A landscape with many valleys, sampled at points; each row gives a point and its height.
A ball rolls from a point to whichever of its 2 nearest points has the largest drop for the distance, and stops where none of them is lower. Distance is the straight distance between rows; heights are no part of it.
kupez (h 3.17): [132 124 123 112  98 127 141 140 121 136 179 111 151 136  87 145 120 108
 169 157 140 145  88]
rovon (h 6.32): [188 163 157 111 157 180 102 104 100 129 166 152  90 166 122  95 144 129
 154 112 145 177 100]
remo (h 5.81): [155 113 145 132 122 132 190  99 165 127 101  90 159 114 124 127 115 129
 104 134 121 104  90]
Lufon (h 8.31): [ 88 104 115 122 106  75 165 151 152 123 125 128 140 153 141 139 138 151
 110 137 151 128  79]
ter (h 7.38): [123 128 118 152  74  72 167 169 118 148  95 147 112  92 130 126 126 141
 174 155 108 146 104]
bobi (h 4.39): [105 106 123 124 167 122  71 105 122 103 127 115 140 132 161 139 138 116
  70 120 133  99 182]
bimo (h 5.89): [ 63 132 122  87 121 156 122 137 114 150 202 203  87 209 122 100 141 114
 124 145 123 147 116]
vupuv (h 8.20): [ 81 127 110 120  97  60 192 166 154 144 112 151 112 156 150 123 140 179
 145 125 160 148  66]
dudo (h 5.14): [188 133 139 131 147 122  76 140  87 129 135 125 106  96 134 127 126 123
 158 128 133 164 147]
bap (h 7.59): [138 131 123 167 121  87  85 152 101 116  74 140 100  85 156 149 111 161
 119 127 104 115 162]
rar (h 5.66): [149 115 142 135  91 163 200  97 178 120 119  79 169 115 100 138  96 116
 101 141  95  80  96]
Voker (h 5.19): [166 139 111 130 158 176 138  97 152 146  91 154 115 114 170  52 142 117
 123 156  91 106 173]
rok (h 3.20): [156 128 135 136 182 127 178  98 172 126  55 118 138 115 183  85 142 135
  97 119 138  98 118]
Tanob (h 5.35): [147 131 145 120 137 123  71 145  75 126 168 131 110 131 108 153 133 124
 159 119 155 172 124]
mef (h 7.67): [ 96 127 106 143 144  77 101 146 127 126  72 163  90 138 189 113 141 175
 109 121 123 117 161]
Gugul (h 1.93): [ 89 103 127 109 149 102  87 144 105 115 158 125 146 155 133 159 150 122
 111 122 170 135 145]
Rimep (h 5.95): [138 110 130 134 138 106 194 102 181 111 103  86 165 136 140 132 122 144
  75 107 155  93  64]
zenof (h 5.75): [199 147 121 133 109 172 141 104 125 145 155 137 115 103  95 107 110 110
 180 164  85 151 102]
bup (h 3.40): [163 181 132 127 114 192 115  88 136  96 160  64 168 128  68 162 101 140
 144  78 157 106 125]
disad (h 6.57): [161 152 131 114 147 165 123 101 128 129 127 166  87 164 143  83 138 153
 138 125 126 153 102]
meva (h 5.42): [130  91 140 127 106 146 189 161 112 171 125 131 144  64 127  92 136  35
 156 190  65 112 172]
tefif (h 2.61): [137 113 149 155 152 136 119  74 144  98  83  76 154  89 151 152 106 124
  65  97  89  79 184]
mepav (h 2.77): [ 81 165 157 112 117 187 102 102 119 111 179 153  98 222  82 135 128 157
  90  88 150 116 121]
Pef (h 7.47): [139 138 120 175  70  79 151 160 119 134  64 144  97  78 127 141 102 173
 161 148  86 121 119]
sibed (h 4.50): [ 90 132  99 115  99  98 163 160 133 162 143 179 106 146 139  95 139 126
 182 178 116 165  88]
pak (h 7.13): [165 138 116 150 129  98 137 157 114 171  83 161  93  99 150  88 139 133
 195 150 121 158 139]
karo (h 3.99): [125 149  96 128 134 125 204 115 194 147  76 158 115 164 161  82 143 166
 122 135 130 109  76]
sor (h 2.76): [136 138 114 143  95 146  86 128 113 115 152 119 130 117  75 174 101 136
 131 131 119 125 134]
kimu (h 5.49): [159 125 113 133 104 164 153 119 132 144 145 138 131 109 103 108 120  97
 152 176  89 131 118]
Rav (h 4.19): [ 87 132 124 140 125 102  72 117 105  84 127 125 123 158 117 181 110 185
  81  86 151 105 141]
Turaz (h 7.73): [ 86 134 116 132 165  85 131 149 146 143  65 174  86 161 202  92 166 177
 121 108 146 125 145]
Kon (h 4.90): [161 124 149 140 127 111 125 119 124 109 120  92 151 108 118 156 113 138
 130 105 144 125 106]
bupi (h 5.01): [105  83 136 127 118 106 147 157 126 135 129 102 163 102 127 141 137  84
 130 158 122 117 132]
Vegi (h 4.51): [165 121 148 104 190 148 122  97 144 123 137 101 156 136 142  97 154 103
 116 107 164 142 121]
dumiz (h 5.80): [145 119 131 117 157 114 190 124 167 132 105 103 159 145 152 106 134 127
 115 119 176 132  45]
lonoz (h 4.06): [177 126 153 122 190 136  59 106 102 119 130 102 135 110 143 136 130 108
 119  79 161 140 167]
Kovud (h 3.10): [162 130 160 118 121 166 154 114 138 120 157  48 197  94  78 156 119  77
 157 112 147 128 126]
Sasan (h 4.75): [ 62 134 112 128 104  79 100 157 118 124 118 182  69 162 144 135 138 194
 124 120 127 151 124]
beke (h 3.67): [ 42 136  93 106  64 109 139 145 124 139 184 194  96 181 103 124 118 149
 144 160 107 143  79]
sezo (h 3.28): [112 165 171 128 134 169  77 114  96 118 160 164  74 199 104 139 132 160
 112  86 148 144 114]
Kuz (h 2.09): [121  86 139  99 162 110 128 156 124 142 164 103 185 118 136 113 166  52
 138 152 176 150 127]
fabu (h 2.34): [110 124  97 146  67 144 103 143 118 124 153 139 121  94  71 174  86 122
 127 166  76 112 153]
zol (h 7.25): [138 115 124 144 125  78 156 175 119 156  88 136 124  84 163 104 141 113
 173 160 127 139 133]
Banif (h 6.06): [193 159 135 117 136 161 111 118 108 148 160 154 100 128 115 102 129 118
 174 148 123 179 100]
gek (h 3.68): [118 157 153 134 141 135  54 136  74 109 148 160  71 166 115 159 122 177
 114  73 148 151 133]
vaduf (h 4.83): [196 124 161 155 139 131 106 118 108 123  98 100 134  56 140 137 115 107
 136 114  95 139 158]
kuli (h 1.47): [108  92 138  95 158 120  95 147  97 130 173 116 148 141 126 133 158  87
 138 132 175 158 138]
Pag (h 2.59): [162  89 157 106 174 136 133 128 120 145 154  81 190  81 128 120 155  40
 140 132 171 152 150]
vesen (h 6.96): [136 157  94 141 122 119 162 144 137 176  87 186  82 131 139  72 134 140
 194 162  98 147 125]
Giruf (h 3.87): [172 138 151 129 172 165  89  87 116 112 138  70 171 108 110 142 121  93
 120  85 151 129 178]
Gubim (h 2.54): [160 116 145 119 112 141 161 129 137 137 160  84 176 104  85 138 123  85
 167 147 143 143  93]
Dazep (h 3.29): [ 82 151 134 104 101 161 140 105 136 111 172 158 108 216  89 138 121 166
 105 107 147 120  83]
Baf (h 5.26): [137 125 103 131 106 181 144 106 152 140 145 145 132 115 109 107 113  94
 116 175  64 102 150]
gaka (h 4.49): [133 118 127 142 152 139  60 117 113 108 139  89 146 105 124 169 121 111
  93 109 125 106 210]
rapo (h 5.20): [ 95  80 131 122 102 125 159 165 125 151 139 116 170  83 130 121 137  44
 132 185  89 107 158]
pob (h 3.98): [121 145 131 126 157 149  43 127  87 101 151 129 106 154 117 164 121 145
  98  86 154 121 166]
pup (h 5.48): [133 116 120 130  86 171 189 105 171 127 124 116 151 114 107 113 102 103
 113 164  64  84 116]
Bezo (h 5.00): [147 117 130 140 139 156 148 120 144 144  93 122 138  90 154  91 132  93
 119 151  82 110 169]
salu (h 2.68): [ 88 130  94 130  59 105 127 131 137 107 143 143 117 155  97 161 105 177
 111 134 115 108  97]
rutek (h 2.35): [ 97 127  98 156  50 119 145 117 149 112 126 135 124 124  92 158  89 175
  96 148  85  82 108]
fum (h 4.40): [110 182 112 119 134 198  69 114 109  91 184  82 164 138  91 169 109 116
 120  80 159 100 198]
tam (h 4.18): [105 160 127 121 137 181  43 139  77 100 178 115 120 153  89 178 106 135
 116  92 158 116 194]
nelog (h 4.59): [153 113 156 142 168 143  85 104 125 112 118  76 155  65 140 151 125  83
  91 108 100 111 224]
netad (h 5.58): [119 130 121 115 107 125  83 159  76 143 193 160  99 145  98 141 129 116
 168 146 143 176 128]
Bine (h 2.02): [122 125 116 164  59 131 167 113 148 112  89 118 128  88  99 153  90 155
  97 141  68  80 112]
Sil (h 6.74): [135 161 116 125 134 132 138 122 132 145 101 184  78 155 150  84 140 167
 151 140 119 144 114]
fiti (h 5.57): [ 60 111 120  88 122 132 127 148 120 137 201 164 124 193 116 118 148 103
 140 154 147 147 103]
diso (h 7.54): [159 129 126 165 100 114 128 143 122 127  76 135 112  77 139 132 106 153
 142 139  80 116 143]
bire (h 4.27): [164 117 163  99 199 132  86 107 107 111 135 112 141 144 151 113 159 109
 117  76 188 155 135]
nus (h 1.95): [101 102 121 142  78 135 121 155 107 130 148 113 150  81  84 171  98  88
 133 166  81 107 166]
vogi (h 5.54): [152 137 143 115 149 119 189 103 164 124 121 115 133 169 138 110 136 160
 122  98 179 142  27]
vomed (h 4.70): [186 109 166 138 169 141 115 113 117 131 109  89 151  57 151 124 126  75
 123 111 103 133 190]
Bilod (h 7.63): [116 122 122 142 148  73  79 146 107 110  97 143 104 114 165 154 133 163
 106 117 131 120 157]
Dazu (h 4.34): [ 65 126 134 115 102  96 108 128 122  99 151 128 127 189 106 180 128 179
  92  92 169 117 103]
duval (h 5.16): [ 93 127 114 112 140 129  85 145  92 134 151 179  81 158 144 121 144 141
 123 145 126 148 151]
vib (h 3.56): [131 135 111 132 158 111 208 124 187 144  48 138 128 145 184  72 142 157
 106 121 141  92  96]
rubu (h 4.87): [136  98 138 139 137 125 130 132 125 128 109 108 151  84 145 135 130 105
 110 147 112 110 168]
bim (h 5.12): [129 142 125 105 135 123 192 122 164 133 137 152 117 181 138  98 148 158
 136 132 152 148  40]
gamem (h 2.95): [151 118 146 130 181 149 161  76 179 112  79  98 161 114 170 102 142 124
  63 112 122  85 141]
sug (h 5.27): [ 71 111 121 102 120  94 120 173 102 146 173 171 109 166 137 126 152 118
 154 153 152 179 108]
mifad (h 2.41): [148 105 139 137 103 158 119 143 108 140 160  92 157  63  89 153 110  56
 143 153  80 128 183]
devu (h 2.83): [163  95 156 123 138 147 122 137 118 143 164  80 175  73 106 133 131  49
 142 142 130 139 172]
rifo (h 4.94): [ 83 145 120 133 132  89  78 168  90 133 120 187  62 149 164 128 145 170
 134 119 135 167 149]
Berip (h 7.92): [105 127 111 150 142  59 210 181 167 180  34 130 120 128 177  88 149 139
 168 125 162 130 101]
vife (h 3.08): [169 161 137 140 123 169  82 105 113 101 149  95 137 118  82 169 102 147
 138  98 135 130 133]
dinuz (h 3.92): [109 121 105 112  86 106 170 158 125 150 160 151 135 129 107 112 126 112
 184 179 118 150  76]
Zasuf (h 5.41): [159 149 101 117 171 185 126 103 139 152 111 185  86 149 166  47 153 118
 121 140 111 136 159]
mola (h 5.55): [107 109 119 107 114 100 120 175  89 151 190 150 121 131 120 133 147  99
 186 167 145 181 112]
Dolap (h 4.96): [211 148 147 153 149 137  78 118 104 116 119 107 123  73 123 155 102 128
 138  95 119 147 146]
bazi (h 3.12): [ 65 148  88 124  65 116 119 129 133 123 163 189  86 177  94 142 109 188
 117 143 101 128  91]
belo (h 3.45): [152 162 146 117 127 184 135  98 146 102 163  37 202 111  86 161 114  98
 147  80 154 107 150]
duden (h 3.70): [145 128 153 114 157 144 110 101 126  97 148  54 190 119 104 152 128 104
 131  84 175 115 149]
Las (h 2.78): [153 121 143 133 172 157 124  70 161 104 104  81 167 107 142 124 124 113
  71 102 112  93 165]
Fonu (h 4.97): [ 55 117 104 114 116  65 141 176 117 152 134 176  97 156 156 115 153 138
 170 144 141 169 116]
sem (h 4.30): [ 82 105 121 124 144 115  95 111 136  94 119 116 145 159 142 155 132 153
  70 109 147  91 152]
sefu (h 4.52): [134 148 101 110 128 152 209  98 188 146 113 160 121 178 137  72 131 151
 121 153 120 119  50]
bubig (h 7.81): [113 135 110 139 165  79 168 155 165 169  41 154 104 153 189  82 163 155
 149 119 155 127 128]
zole (h 4.56): [ 70 120 126 119 120  82 101 147 113 110 140 161 100 176 136 147 146 169
 110 108 147 142 106]
gisor (h 4.73): [165 128 140 126 150 132 123 108 134 116 129 114 140 128 132 127 138 128
 133 121 136 139 109]
Teb (h 8.05): [109 134 114 136 131  56 208 164 166 152  66 136 114 136 170 102 138 162
 155 108 167 144  57]
Kulov (h 2.30): [135 125 127 157  86 144 130 105 145 105  92 111 130  84 113 160  90 149
  80 137  65  85 160]
ger (h 2.49): [128 115 141 159 121 109 125 106 138  97  76  93 143  91 140 167 102 148
  72 104  93  78 157]

Where does a ball stop that starts at each point below?
Vegi | Gubim
netad | Rav
mola | Gubim
vesen | Baf
Teb | Baf
fiti | Gubim
duval | Rav
vogi | Bine
gamem | Bine
bap | Baf

Call two points neighbours if one is among the 2 nearest of the other. Go from one point of each pair to the other, from neighbour to neighbour, staying as low as possible. Name the highest point that can't be avoided.
kuli / Gubim | belo
Gubim / Rav | sem
kuli / nus | devu
rubu / Baf | disad
